Each row is a point on a landscape with many peaks, with its height.
From any point a climber steps to the highest of the 2 points nearest to it. It stops when none of these is higher. Distance is the straight distance between rows; heights are no part of it.
(148): [ -3   3   8  -5   2 -16  -5 -11  18  -8  -1  -2  20  -2   2 -14  15   9
   2  -7 -11   0  -3 -12   3   7  -3   5   6]  h=138
(715): [  2   2  -4  -5 -13  -7 -21 -11   8 -20  10 -16   3   2  -1  -1   1   0
  -2 -13 -14  17 -11  -3 -13   9  -2   8 -13]  h=298
(723): [-11  -3 -13   9 -13   1   9   4   1  -7  25  10  -2   6  -6   3 -24   6
 -26   4  -5   4  11   2 -12   3   4   8  11]  h=398
(1699): [  3 -11 -17   4 -25 -12   6  -5  13  16   0   6  17  -9   1  -5  -8  -1
   0   0  -3  13 -18  -1  10 -16 -14   8   0]  h=425
(187): [ -4  -9 -21   9   2  -9  -7   3   6  -2   1 -21 -24  16 -12  -4  -2 -14
   6  23  11   8  -6  -5  -4  -4   6  -6 -10]  h=97
(1202): [  0   9   5  -9   3   2   5  -4  -2   1  -3  -7  -1  -4   2   4  10   9
  -3 -13 -13 -21   6  -8  16  18 -10 -10   0]  h=314
(732): [  4 -22 -10 -11 -15 -25   2  -3  13   7   7 -11 -10   4  -1 -14  22  -1
  -8 -13   7   4  -1  -4   1  -5 -10  -6  12]  h=157
(1631): [ -1 -20 -11  -6  10 -12  -1   9  -4  31  -5   9   6  15  -5   1   7 -12
  19  19  20  17   4  -2  11 -15   3 -12   0]  h=76
(1305): [ -5   5  -8   9  -4   5 -22   8   0 -20  28  -2  -4   3  -4  15 -16   9
   0 -29  -4   7  10  -7 -18  13   5  -6  -8]  h=280
(1371): [  4   4  -4  15   3  10 -16  -8  15 -28  13   7   0   2  -5   5 -13  17
  -1  -9 -14   5  -4  -1 -14   8  -3   5   4]  h=409
(700): [ 10  -1   6  -8  -4   3   9 -15 -17  -7   5  22  25 -17 -10   8  -5 -16
   3  15  -7  -9 -17   1   2 -16  14  10   4]  h=269
(757): [  6  11  -5   7  -7 -16  -3 -16  11  11   2 -24  14   0   6  -2   7   7
  -4   6   1   5   5 -12 -10   1   8  20 -12]  h=303
(1442): [ -1  -3 -10  14  12  -6 -16   8 -16 -30  16 -13 -14  10   2   9  -9  -8
  11  -8   7  -4   0  -8   4  14   0  -6  -4]  h=255
(786): [ -5   5  -8 -14  -9   0  -1  -2   6   6   7  -8 -18   4  -5  -2   0   5
 -20   5 -12  12   8   9  -6   7  10  -1   2]  h=309
(1689): [  2   4   8 -20  -1  -4 -11   3  -7  -6  -7  -8 -19  -2  -8  15  -3   2
   1  -9   2  -7  11  12  -5   3   5  -2   3]  h=419
(182): [ 16  13  17  -8  10  24 -10 -12   4  15 -16  15   8  -7  -2  22  -3  14
  -3  -4 -13  -5   5  13   0   4  -1   9   0]  h=475
(1332): [  3   4  11  17   0   9   9  -6  -8 -16  -2   4   3  -2  13   7 -12  11
 -15   5  -4  -1   4   6  -7   6   7  26   0]  h=441
(1351): [ 14  -8   6   6  -1  10   6  -3   0 -22  -5  11   5  17  -8  10 -26  17
 -15  18 -26   1  14  -3   3  10  21   5  -4]  h=237
(201): [-18  10  -3  -6   4   4  -4   8  -3   2  12 -11 -19   0   3  -4  12  -3
 -12  -3   7   7   3   6  -9   8   5  -7   3]  h=329
(1640): [ -2  -8  12  15 -17 -19  15 -18  -6  -4   7  -9   9   7   6 -18   8   6
 -22   3   1  -4  -5  -7  -2   2  10  26  -5]  h=383
(1385): [ 12   4   2  11 -11   0   6   0  13  -8 -15 -16   5  -9  -2 -16   5  -2
   8  -1 -18   6  -8  -7  -3 -10  -7 -12 -12]  h=247
(1572): [  0  -2  -5 -18   8  -6 -12  19 -19   4  13  -7  -4  -5  -4   4  15 -27
  11 -10  22 -18 -12 -13  -5  -1 -15 -20  -6]  h=143
(1093): [  6   5  -1  17  -9 -17  -5  -8  -5 -21   3 -26   5  -7   2  -2  -7  -2
   2 -10   9  -1 -15  -7   2  -7 -14   1  -5]  h=304
(829): [ 14  19   0  -4   0  -6   1  -7   2   6   1   4  24 -11  -6 -13  -3   3
   3   3 -15 -12  10 -10  -1   3  -7  -3   7]  h=133
(1537): [ -6  -2   9   1  -3 -11   8   6 -12  -5   2   0 -19  -2  -2   3   5   0
   3 -15   8  -6  -4   2  -7  -7 -11   8  10]  h=379
(873): [  9   7  -4   0  -4  -8  -6  -1  -6  -6   4 -15  -5  -4   4   3   2   7
   1 -13 -12  -7   0 -12   5  16   0  -3  -9]  h=333
(1652): [ -3  -1 -14  -9   7  -2 -19  19  -5 -10  10  12 -13   0  -4  -6  -9 -21
  19  -3  10  -6   4   7 -10   0  -9  -1  11]  h=181
(725): [  4  13 -12  19  -3   3  13 -20   1  -7   7  -4  25   2 -11  -3 -15   0
 -10  20 -17   1  -7 -10   2  -3 -10  11   1]  h=134
(239): [  7 -19  10  -3 -17  -6  23   2 -20   8  -8  -4 -11  12   1  -6   2   7
 -16   2  -2   5  -2  15  -5  -5  11  19  -4]  h=337
(1120): [  4   4  -6   9  -2 -11  -7   3   2  -6  -2 -22  -6  -2   1 -13  -1  -7
  10   2  19  -1  -7  -3  -6 -13 -10 -12   0]  h=289
(1289): [  7  -6  14   7  16  21   9  -2  -7  -7  -9  11  -5  16   4   3 -12  28
 -15  14  -5   1  21  13   4  13  12   6  10]  h=214
(156): [ -9  15  -4   9   9   9  -8   2  -1 -15   9 -18  -9   3  12   8  -4   6
  -7  -4  -7  -3   7 -11  10  19   3  -8  -7]  h=350
(203): [ -1 -33  -2  -9  -3 -17  14   6  -5   2   0  -8 -12  13   0  -7  31 -10
   1  -1  21 -12   1  -4  11   4   3 -12   3]  h=180
(1135): [-15  -2  -4 -13   6  -4  -7  15   3  -2  -8   7  -4  -3   3  -9  -8 -15
  11   2  13   8   3  18  -1  -8   0   3  10]  h=167
(1748): [  5   5  -9  -8 -17  12   8   6 -15   3   6  23 -11 -11 -10   2  -5  -8
 -12 -19 -10 -16   6  16  -1  12 -11  -2   5]  h=494
(1496): [ 15  15  12 -14  -1  12 -11 -15   0  12  -7  28  16 -12 -13  13 -11   3
  -3   4 -14   3  -6   9  -7  -2   5   7   3]  h=504
(557): [-12   3  -3  12  -8  -9   5   6  -8  -6  16 -16 -11   7  -4 -16  10 -17
 -15  -6  -9  11   4  -7 -13  -4 -11  -2   5]  h=450
(1716): [  3  -2  -1  10  12   2 -18  15 -17 -33  27   3  -8  12  -8  16  -7   0
  12 -30   1   7   5 -11  -6   8   7 -10   2]  h=268
(1486): [-11 -18   4  10  12  -1  -2 -11   7   6  -6  -7 -18  13  11  -3  12  -3
   4  16  23  -2 -13   0  12  17  22   3 -11]  h=478
(1159): [-14  -4 -10   4  11  -6  -4   7  12  21   1  -1  -8   7  -6 -12   3 -24
   5  30  25  14 -12   0  -3 -17  -1 -13   1]  h=116
(1591): [  5   0  22   5   2  10   7  -3  -2 -13 -24 -18   5 -12  15   7   1  -1
 -14   2  -1  -8   0  10  11   2   3   1  -5]  h=358
(651): [-15   2  15  12   0  -5  18  -9  -5   0   3  -1   3   7   7  -6  -4  10
 -19   9  -1   4   5   3  -1   2   8  22   4]  h=411
(1237): [-23   3   0   7  20  22   4  17  -4 -13   2   3 -13   4   5  20  -3  -8
  -6  22  20  -8   3  -6   0  14  15 -14  -7]  h=403
(340): [ -6   4  -1  -1  -8  24  16  13 -15 -12   6  14  -9  -5   0   5  -8   5
 -14 -11  -4 -10  12  16  -3  14   1  -6   4]  h=550
(548): [ 15  -1 -12 -10 -12  -8  -3   0  -8  30   7  10  -2  -3 -10   3  -8  -8
   2  -7  -4   4  11  -1 -15 -15  -8  18  13]  h=266
(476): [ 14   3 -10 -18 -16 -16  -8 -10  -6  11  12   4   9 -16  -4   4   0  -4
  -8  -9   2  -9   4   4  -9   1  -5  16   7]  h=282
(666): [ -6  -1  20   9   2  -1   4   1  26   4 -16  -7   4  -3  15  -6  29   7
  10 -14  25   2  -6  -4  -2 -17  10  -5 -11]  h=260
(623): [  1  -1  -5  14 -11  -4  17 -10   9   7 -10  -1  17  -8  10 -10  -4   4
  -6   7  -5   7 -10   1  16  -1  -3   3  -6]  h=404
(1258): [-20  -2  -4  -4   0 -13   8  15  -5  -9  -1  -3 -16   4   0   8 -13  -9
   2   0   0 -11   8  -8  20   1  -1  -6   2]  h=394
(941): [  6   2  11  -5 -18 -10   9   5  10   6  -7  -2  18 -16   5  -2  10   1
  -1 -16   9  -9  -5  -4  -3 -20  -5  -1  -4]  h=285
(875): [ -6   4  -1  26   3   4   0  -8  14 -25  -1  -6  -6  10   0   3 -18  13
  -5   7  -6   5  -4  -2   2   2  -3   8  -3]  h=393
(1110): [  8  -3  13  25   7  22   6 -11  -3  -2 -13  11  17   7   8   4 -16  12
 -13  22 -23  22  -3   4  10  -2   5   8   0]  h=205
(754): [ 16 -12 -12 -12 -12   1   4  14   9  21  -6   7   7  -4  -3 -23  13 -15
  11 -10   2   0   7  -3 -11 -21 -13 -15   3]  h=225
(88): [ 19   5 -12 -16  -9  -7 -20   4   4   6   0  -3   8  -7  -6 -18  -4 -13
  13  -5  -6  -3   8  -1 -11  -5  -7  -6  -6]  h=539
(1058): [  7  -1 -12  -2 -16   4 -21  -4   0 -24  29   8  -2   1 -11  14 -14  12
 -18 -14 -10   5  11   1 -20  18  11  -5  -5]  h=287
(1080): [  6  10   5 -13  11  -6 -21  10 -14  -9   8 -12   2  -5  -2  -6   6 -10
  15 -20  14 -16  -3 -10   1   0 -14 -27  -3]  h=132
(1112): [ 15  -5 -10 -23  -2  -7  -3  -4   2  15  -5   1   0  -4  -4  -3  12   6
  14 -15   4 -18   8   3  12  11  -2 -14   2]  h=362
(799): [  6  -5  11   6 -16 -14   1  -5  27  -7  -7  -7  17  -6  11  -1  17   9
   2 -17  19   3  -9  -4   1 -14   5   6  -6]  h=272
(676): [-11  -3  16   8  16  -8  -4  -2   1 -29   4  -8 -17  13   1  -1   4   9
   1  -3   1  -1  -2  -8   5   9   5  -6   8]  h=353
(491): [  7   0  -6 -18  15  -1 -19  -3   3  -9  -4   4  -1   0   0  -7  10   3
  17  -8   1 -15   5   3  10  22  -8 -16  10]  h=384
(169): [  5  -4  -3  17   0 -11   7  -3  -6 -10  -4 -20  -3  10  -2 -19   1  -5
   1  18   3   4   8   2  -6   1   9   3  -1]  h=216
(1361): [  8  -8  16  20  -3   2   7 -11  10  -4 -26 -12  11  -5  15  -3   0   4
  -5   8   5   3  -8   3  18  -6   4   4  -7]  h=382
(243): [ 18  18  16 -22  -5   2 -13 -11   4  16  -7  18  23 -16 -12   6  -2  -1
   5  -9   1  -9  -1   0 -13 -12   0   6  -8]  h=534
(1376): [  9  -6  -7   9 -12 -17  10  -3   4  23   1 -15   4   7   4  -5  11   7
   0   3   8  13   8  -6  -7 -10  14  16  -7]  h=308
(1715): [ 24  -2   8  -6  -3   9  -2 -27 -13  20   0  18  37  -9  -4  22   6   3
  10  12 -15   7 -12 -11   6 -10  11   2  -9]  h=551
(1292): [  7  10  -5 -14  -4 -13  -5  -4  -7  15  10 -16  -4  -4  -2   1  13   8
  -2  -9  10  -7  10   0 -11   5  -1   7   6]  h=299
(386): [ -9  -7   7   7   9  -5   2  -7  10  15 -13  -9  -3   9  11  -9   5   7
   0  12  10   8   8   7  17   7  18   4  -6]  h=439
(1546): [  0   5 -19   4  -2  -6   4  10  -5   3   8   0  -5   8  -5  -7 -16 -10
   1  11  -8   5  16  -3  -4  -2  -3   6   7]  h=347
(1261): [ -6  11  11   3   8  20   5  -2  -4  21 -10  25   9  -5   2   6 -10  13
   5   0  -5  12  -6  17   5  -7 -10   4  10]  h=224
(1192): [-16  12  -4  16  16  22  -3  13  10 -10   3  -4 -15   4   9  14 -12   7
  -5   6   4  -6   8 -11   1   8   8 -14  -6]  h=372
(1469): [ 13  -1  -7   3 -17 -25   3  -7  -5 -10   2 -23  14  -4  -4 -13  -3 -11
 -14  10   8   1   7   3  -7  -5   0   7   2]  h=206
(1415): [-21   5 -15  13   9   2 -12   4   8  -4   9 -10 -16   9  -6 -10  -3 -22
  -1  28  23   8 -13  -3  -4   2   3 -14  -7]  h=105
(1556): [  1   7 -13   7 -14  15   2   5  -3  -5   2  28  15 -14   1   1 -25 -10
   3  -3 -10   3 -10  11  -3  -3  -9  13   3]  h=203
(597): [ -7 -19 -11  -6  -3 -14   5   1  15   8  -4   4  -1  -1  12 -10  11   1
  12  -9  16  -3  -8   1  22   2  -2   0  -1]  h=420
(540): [  3   5 -15  -5  17   6  -1   3  -6   9   1   1 -13   8  -2   7   2   6
  16   9  -4 -11   9  -9   3  18   4  -2  -4]  h=442
(1552): [  1 -11 -14   1   8  -4  -2   5   5  15 -11  -2  -2  11  -2 -12   1  -4
  20  22   4  17  -1   0  14  -3   9 -11  -6]  h=83
(1532): [ -7  -4   1   3  18  -4   4   5   1   1  -1  14 -12  11  -6   1  -9   8
  14  17   7   7   2   5   1  -5   4   2  16]  h=54
(1148): [-10  -6   5  18  -3 -13  -7  -2  -2 -37  14 -13 -12  15  -1   2 -15   7
 -11  -5   3   7   2  -3  -1   6   2   3   3]  h=375
(913): [  4   4 -20   8  -9  11  12 -20  -9 -17  22   3  17  -2 -12   8 -16  -7
 -10  23 -20  -9 -13 -15  -5   0   8   9  -3]  h=127
(716): [  4  -9  -4 -20  -2   3   8  18  -2  12 -10   1   3  -3  -4  -9  27 -21
  15 -12  14 -11   5   2  -7 -13  -7 -21   3]  h=210
(1581): [-17  -4  15   0  20  20  18   2  -7   4 -14  16 -10   9   3   4   2  13
   1   2   7  -1   1  23   4   3   4   4  14]  h=265
(865): [ -6   6  17  -2  12   7  -2  -2  14 -18  -8   8   0  -2  -3  15 -12  10
  -4   0 -20  -3   9  -6  11   3   1   2   5]  h=258
(108): [ 11   1  25   5  10  16  -5 -17 -11  15  -7   8  23   1   7  31 -10  15
 -14  16 -13  10  -2  -2  18   0   0  12  -1]  h=624
(1567): [ -1  -3  17   1  -2  -5   3  -6  -6  22 -17  -9  11   6   8   8  -6   5
 -11  13   5  22  10  12  12  -3  15   6 -11]  h=408
(602): [-23  -2   4  -9  15   3  13  17 -14 -10   0  -2 -14  10  -6  19  -5  -8
  -2  13  13 -14   8   1   8   8  10 -13   1]  h=449
(925): [ 13   0  -3  -1  -9   1  -6 -14  17  -5  -4  -6   1  -2  -1  -5   6   9
  -1  -1 -26  12  -9   0  -5  12   9   7 -13]  h=306
(1315): [ -7   5 -11  -5  -7   2   1  19 -10   7   5   0   3 -15  14 -11  10 -22
  15 -18   5 -11   1  -2  -6  -8 -14   1  -2]  h=172
(1558): [ 13  -8  -9  -6 -19   0   9  -3   1  19  -6  -6  -5  -1  -2  -2   7   3
  -3   2 -19  15  -2   2   1   0   4   2 -13]  h=318
(765): [  6  15   6   1  12  13 -31  -2  16 -19   3  18  -2  -4   1  -1 -17   8
  15 -14  -9  -8  -3   2  -8   8  -7  -3   6]  h=426
(1381): [ -2  14  -8  -4  -3   2  -8  12 -16  -3   9   1   7 -12   4 -19  12 -15
   7 -18  -8  -8   8   0  -7  14  -9  -3   4]  h=185
(710): [-10  12   7   1  13  -8   7   3 -11   8   6 -20  -2  -1   2  -8  28  -6
   0  -3  20 -11   4 -15  -3   3  -3 -13   4]  h=400
(741): [ 16  18   6 -18  -2  -4 -27  -7  11  -2   2   4  18 -11  -2 -12  -6   0
   8 -13  -3 -10  -1  -2 -12  -4 -10   1  -8]  h=564
(1229): [-14  -7  -6   2 -15 -10   6   2  -9 -12  26  -3  -5   8  -3 -10  -2  -5
 -29   0 -12   7   6   2 -10   6  -3  13  10]  h=421
(115): [  6  -9 -22 -17   6   7  -4  12  -5  29   4  18 -16   0  -5  -4   6 -15
  19  -2   9 -13 -10  -3  -3  -3 -15  -7   3]  h=395
(1528): [  1  16  10   8   8  10  -7   2  16   1 -13 -16  -8  -6   3  -5   0   5
   1   7  -7   5  -9  -5  -4 -10  -4  -9  -9]  h=259
(746): [  8  17  13  -8   8  16 -18  -6   9  -4 -12  21  -3 -10  -4  15 -16   8
   5 -12  -1 -14   2   8   0   2  -9   6   1]  h=448
(1164): [-19  -5  -7  -1   0 -14  -6  11   8  -1  11 -15 -16   6  -1 -14  13 -24
   4  -7   3   8  -6 -14  -6 -13  -9  -6  -2]  h=488
(355): [  4   6 -12 -19  10   2 -18   5  11  11   1  -5  -4   1   3 -15   4  -8
  24   0   6  -2  -1  -8  -8  -4   2 -11 -15]  h=508
(1253): [  5  10  10  -6   9  -5   5 -15  13   4  -4   4  23  -2   3   1   2  10
  -8  11 -20  -5   3 -10  11   9  -2   7  12]  h=131
(948): [ -1  22 -12   6  -5  16  -5   5   2  -5   5   0  10 -11   8  -9  -7  -5
   1  -7 -18  -1   3   1  -7  12  -8   4  -5]  h=196
(1431): [-14   5  19  -5  22  15   6  -4   4  19 -15  18  -3   0  -3  13   3  17
  11  -9   9  -2  -4  18   2  -7  -7   5  14]  h=242
(1029): [  2  -3  17  -5  -9  -4   4   2 -14  26 -17  -4  36   1   6  13   5   0
  -1   6   4  23  18   9  15 -14   7  -8  -8]  h=432
(352): [ -4 -10 -20   3 -15  -2   8  15  -8   2  11  15  -6   3  -5   4 -30 -12
 -13   7  -5   4  14   7  -1  -9  -9   4  19]  h=371
(556): [-14  10   8  -4  20  -6 -17  11  -6 -22   9  -7  -5   2   3   7  -7  -8
   7  -7  14 -16  -4 -12  11   2 -11 -22   7]  h=122
(309): [ -1  13  -5  23   3  25   6  -4  10 -12   4  10  15  -6  12  -2  -8   5
  -9   6 -26   2  -2  -4   4  13  -5   9   0]  h=204
(734): [  2 -16   4 -12  -9 -27   1  -8   4  -6   3   0  -8   4 -10 -13   7   6
  -9  -8   9   2  -2  11  -1  -5 -10   2  24]  h=148
(30): [ -2   9  -3  17  10   2  -7  -3  15  -4  -6 -22  -4   2   5 -14  12   3
   4   5  13  -3 -13  -9   5  -3  -8 -23  -8]  h=274
(1585): [  5  -2  19  10  15  27   1  -9   6  -5 -12   7  -8  -3  11  12  -1  23
 -22   8  -7   0   3  14   4   6   0   9   9]  h=202
(862): [ 10  -6  -7   6  -7  -4  14   7  10  11 -11   1  10  -3   1 -23  14   0
  14   0  -4  12  -1  -4   1 -14  -4 -10   0]  h=236
(1238): [  2  12  16 -17   8   8  -8   2  -3  11 -18   6  -7  -5  -8  24 -12   6
  10 -12  10 -14   5  12  -3 -10  -2   1  -2]  h=457
(1463): [  1  21  -3   6  -3  -5 -11 -13   0   0  13 -13   1  -6   4   3   0   9
  -9  -3   2   1  -2  -4 -16   7  -1  18  -1]  h=315
(665): [ -6   4  15  -9 -16  -5   2   0   2  14 -11   0   5  -8  -5  18 -14  -1
 -12   5   0  23 -14   9   6 -24   4   1 -10]  h=535
(17): [ 13 -19 -23  -3  -6  -2   3   7   1  33  -2   7 -15   2   0  -3   6  -2
  18  -2  15   0 -15   0   2 -14  -8  -6   2]  h=361
(31): [  7   0  -8 -12 -19   8  -6   0   5  -8  14   9 -14   1 -15  10  -9   9
 -18  -2 -18   9   9   9 -15  13  14   3  -3]  h=296
(1327): [-14 -10   4   1  20  -7   9   5  -9  23  -4  16  -4  19  -9   4  -1  -2
  11  24  18  11  -2   2  15  -8   1 -11  13]  h=65
(1012): [ -7 -10 -18   7  -8 -12   6   5  -1  20   2  -8  -5   5   6  -7  -3 -14
   5   4   0  12   8  -3  -1  -8   2  18  -5]  h=326
(215): [ 12 -19  -8  -3 -17  -1  18   5   1  31  -8   2 -11   1   0   1   9  11
  10  -7  -3  11  -9   1  11 -11  -1  -7  -6]  h=335
(467): [  5   3  21  -4   8   6  -1  -2 -12 -26 -17  -6   8 -10   7  10  -2   0
 -11 -10  -2 -21  11  13  10   9  -6  -3  11]  h=332
(1701): [ -3  -3   4  -9  -1 -16  -3   0  11  -2  -7   3 -14  -1 -13 -13  -6   1
   0  -2   6   3  -9  10  -5 -19 -14 -10  19]  h=137
(80): [ -8   3   0  -4   9  -9  -9   2  25  13  -5  -4  -9   7  -8 -18   5  -2
   5  11  12  15 -11   1  -6 -23  -7 -15   5]  h=126
(8): [ -6   3 -12  -9  16   9 -13   8  -8  -8  12   2 -12   4   2  -1   8  -3
   9  -2   3 -12   2  -5   5  23   2 -18   0]  h=410
(1034): [  4   0  13 -17 -12  10  13 -14 -17 -11  -1  23  17 -14  -7  16  -6  -7
 -13  -1  -7 -14  -7  12   0   4  10  18   2]  h=291
(1527): [ -8 -11 -13   2  -7  13   4  12 -13 -13  18   8 -28   8   4   3  -3   9
 -10 -11   0  -4   5   9  -6  19   9  -5  -3]  h=615
(718): [  0   7 -12   2  -8   5 -10  15  -2 -12   4  27  -4  -5  -8  -6 -22 -13
  10 -11  -4  -7   8   8  -7  -2 -13   2   9]  h=193
(1561): [  3 -16   4 -11  -4  -6  21   9   0  11 -13  -7  -2   1  -3  -2  28  -4
   7  -6  20  -6   7   5   3  -9   4 -14  -2]  h=195
(1440): [  4   8  15   4   0   3  -2 -14  -1  10  -7   0  11  -5  -1  24 -19   9
 -14  15  -5  14 -10   2   7 -11   7   7  -4]  h=578
(1600): [-18  -4   7   4  19  16  10  10  -5 -12  -2  10 -13   3  10   0  14   2
  11   0   5  -9  -7   5   1  14   2   2   5]  h=294
(445): [ -7  -7 -18  22  14  -9  -4   4 -17 -22  15 -10  -8  15   1  -1   2 -15
  15  11  15  -6  -5 -15  -2  12   1   8 -11]  h=243
(1646): [  8  -4  10  10  -5   6   3 -24   1 -13  -2  -2  11  -9   9   7   1  11
 -18  10  -6  -4 -19   1  -1   5   5  21  -4]  h=469
(342): [ -4 -12 -11  -5 -16 -25  -5 -12  26   1  14  -7   7   3  -8 -20  13  -4
  -7  -5  -8  14  -4  -8  -3  -6 -12   4   7]  h=150
(1231): [ -9   7   3 -10  -3  -2   4   3   2   5 -11  -2  10 -11   7  -9   3  -7
  -4  -1   6   2   5  12   3   1  -3   5   7]  h=155
(524): [ 10  -2   7   8   5   2  -2 -12  10 -18 -14   4  11   6   2   7 -16   6
   3  14 -29   7   7  -5   7   6   8  11  -3]  h=246
(1594): [ -2  -1   8  12  11   9  -2   6   9 -24   5   8  -2   4   0  19 -17  20
 -13  -5 -10 -11  23 -13   1  10   4 -11   3]  h=273
(481): [-22   3   4   2   6  -9   8  10   4  14  -2  -9  -5   0   6  -7  15 -14
   3   1  16  -3  -1  -9   1 -10   0  -7  -1]  h=440
(793): [  1 -13 -16  15   9 -12  10   3 -14   0   6  -8  -8  11   4 -13   9 -12
  10  21  18  -6   4  -5  -4   8   7   6  -4]  h=229
(1501): [  0  10  18 -16   0   5  -3  -2   2  23 -19  -6   5 -10  -4  19  -5  12
  -4  -5   5   9  -3  11   2 -19   0  -3  -6]  h=497
(1204): [ 12   9   9 -14 -23  -1   6   2  -2  10  -5   3  14 -24  -8   7  -4 -11
  -5 -11  -4  -8 -18  -4  -4 -19  -9  -2  -9]  h=301
(1188): [-10 -13 -16   9   0   4  -3   8  -3 -15  18  -6 -31  13   1  -3   6  -2
   3  -6  -5   8  -8  -2  -5  13   6   0  -6]  h=562
(543): [-11   1   8  -5  12  10 -11  14   3 -30   5  11 -11   4 -11  19 -11   7
   0 -15  -1 -13  20  -2   1  10   2 -24   6]  h=288
(582): [ -4   8  -4   4  -7   9  -1   7  -4  21  -3  21  23  -8   6  -3 -20  -3
  10   0 -10  16  -9   8   7 -10 -12   9   0]  h=213
(1559): [  6   6  -1 -13  11  14   7  -2  -1  16 -15   0   3  -6   4   4  15   8
  14 -15   3 -22   7   8   9  16  -5  -8  -2]  h=338
(1219): [-14  -1   1  -5  10   0  11   5 -18   7  14  -8 -23   7  -5  -2  28  -6
  -5   5  15 -10   3  -2 -12  12   1  -5   7]  h=359
(986): [  5 -12  13 -13 -15  -4  16  -6 -12  -4 -12   7   3  -9   0   7   1   2
  -9  -4  -7  -2  -4  15   2  -3   5  13  -1]  h=313
(87): [  3 -23  -7 -15  -7 -17   2   5  -8   6   4 -13 -26  10  -2  -6  21  -5
  -4 -12  -1  -7  -1  -6   8  10  -3  -8  -1]  h=168
(578): [ -1 -20  10   6 -16 -14  14  -1 -15  -4   3 -12 -17  19   5 -18   8   4
 -19  -3  -1  -6  -3   1  -2   5  10  21 -12]  h=360
(1270): [  0  -2  22  15  12  25   2  -6  12 -11  -8  18  10  -1   3  15  -9  13
 -26  17 -19  14   4   4   1  -3   6   8   8]  h=197
(1712): [ 10 -11  -1   0 -10  17   9 -26  -6  -4   1   3  12  -9   2   7   0   3
 -14  19 -10   9 -28   6  -2  -5  18  14  -8]  h=495
(1691): [ 17  -8   2  -3  -5  12   3 -27   0   8   1   9  33 -15   2  11  11   2
   1  17  -1   6 -22  -5   0 -17  23   4  -6]  h=524
(1569): [  9   8  -5  -7  13   0  -7   1   3  19 -11  -8   1   0   6  -1   1   9
  20   5   1  -4   9 -10   3  -1   6  -3 -10]  h=476
(1294): [ -2 -22 -13   0 -13 -19  12   0   8   9  -3   7  -1   0   3  -6  -4  -5
   2  -5   3   2  -7   3  21 -11 -14   9   9]  h=453
(1007): [-27   7  10   1  16  15   2  15   9 -14   3  16 -12  -1   2   4   0   2
   8 -14  -2  -4  -3  -5  -2   4  -3  -6   7]  h=320
(14): [-10 -15  -7  12   6  -4  -5  -6   3  -6   7 -13 -27  14   2  -4  17   0
   7   3  14   3 -21  -6   7  14   8  -5 -15]  h=518
(1707): [ -2   1 -13 -13  -2  10   0  11  -8  14   5  21 -21   0 -12  -4   3 -14
   7 -15  -7 -15   8   4  -4   6 -11  -8   7]  h=443
(35): [  7  19  -6  18   3   0   6  -8   2   8  -1  -3  24   0  -3 -20  -4   1
   5  13 -10   7   4  -7 -10  -5 -12  10   4]  h=140
(181): [  9   7   1  16  11  23   2  -9   8  10 -14   9  17  -3  12  -5  -3  12
   2  11 -18  16  -3   4   7   6  -8   5   0]  h=212
(176): [-17   3   6   7   4   0  -1  12  -2 -21  17  16 -12   0  -2   4  -4   3
   3 -25   4  -2   0   3 -14  -1  -7   5  16]  h=346
(671): [  3  -4   2  -2   3  10   6   6  -2  -8  -2  17 -10  12  -7   8 -17  13
  -3   7 -12   3  21   9  -1   9  14   2   8]  h=226
(686): [ -6  10  17  -6   1   8   3   4 -11 -28   5   0   0  -4  -7  20  -9   5
 -15 -19  -4 -19  19   5   5  15  -3 -17   8]  h=307
(979): [ 11   7  -2  -1 -20  -8  -7  -4   0 -13  -3 -10  10 -19   1   6 -10  -6
  -3  -8  -4  -5 -16  -7   2  -7  -8   3 -14]  h=316
(532): [ -2  11  -9   9   3 -10   5   5   1  13   8  -6  17  -7   7 -17   7  -5
  12  -3   4   0   8 -10 -14  -4 -11  12   3]  h=147
(888): [-12 -10  20  -4  14  -5  -2   1  14  -7  -8  -4  -2   4   5  -3  39  -1
  13  -7  22  -4 -13  -9  -1   0   7 -15  -4]  h=245
(202): [  1  -2   3 -10 -12 -23  -2 -18  11 -10  10  -5  20  -4  -8  -9  12  -2
 -13   4 -11   5  -8  -4  -9  -1   4   9   3]  h=144
(492): [ -8  16  -8  -3   3   5   3  19   1  22   0   0   7  -8   9 -18  -3 -16
  15   0   2   1   2  -5 -12 -15  -7   2  -5]  h=158
(1252): [ 22   6  14   1   2   5   0 -17 -15  28  -8   7  35  -4   3  20  -1  14
  -1  11 -12   8   9  -4  14   1   1   1  -2]  h=584
(1436): [ -4  -2 -17  -5   2  -2   0  18 -18   3   8 -11 -12  -2   2  -3  11 -28
   9   4  11 -10  -1  -7  -7   0  -5  -6  -6]  h=156
(708): [  5 -11 -14   4   7  -2   0  -1   1  -2  -6  -8 -23  19  -4   0 -10   6
  10  23   0   6   1   6   8   4  13  -7  -6]  h=90
(1240): [  0   1  13  -4   5   5   6   5  -5  30 -22 -10  14   1   4  19   7   6
   7  -3  21  10   9   9  13 -18   5 -11 -12]  h=460

Where does a climber stop that starts at each point below?
(793) | (1164)
(1202) | (741)
(676) | (741)
(986) | (108)
(87) | (979)
(1327) | (732)
(1585) | (1294)
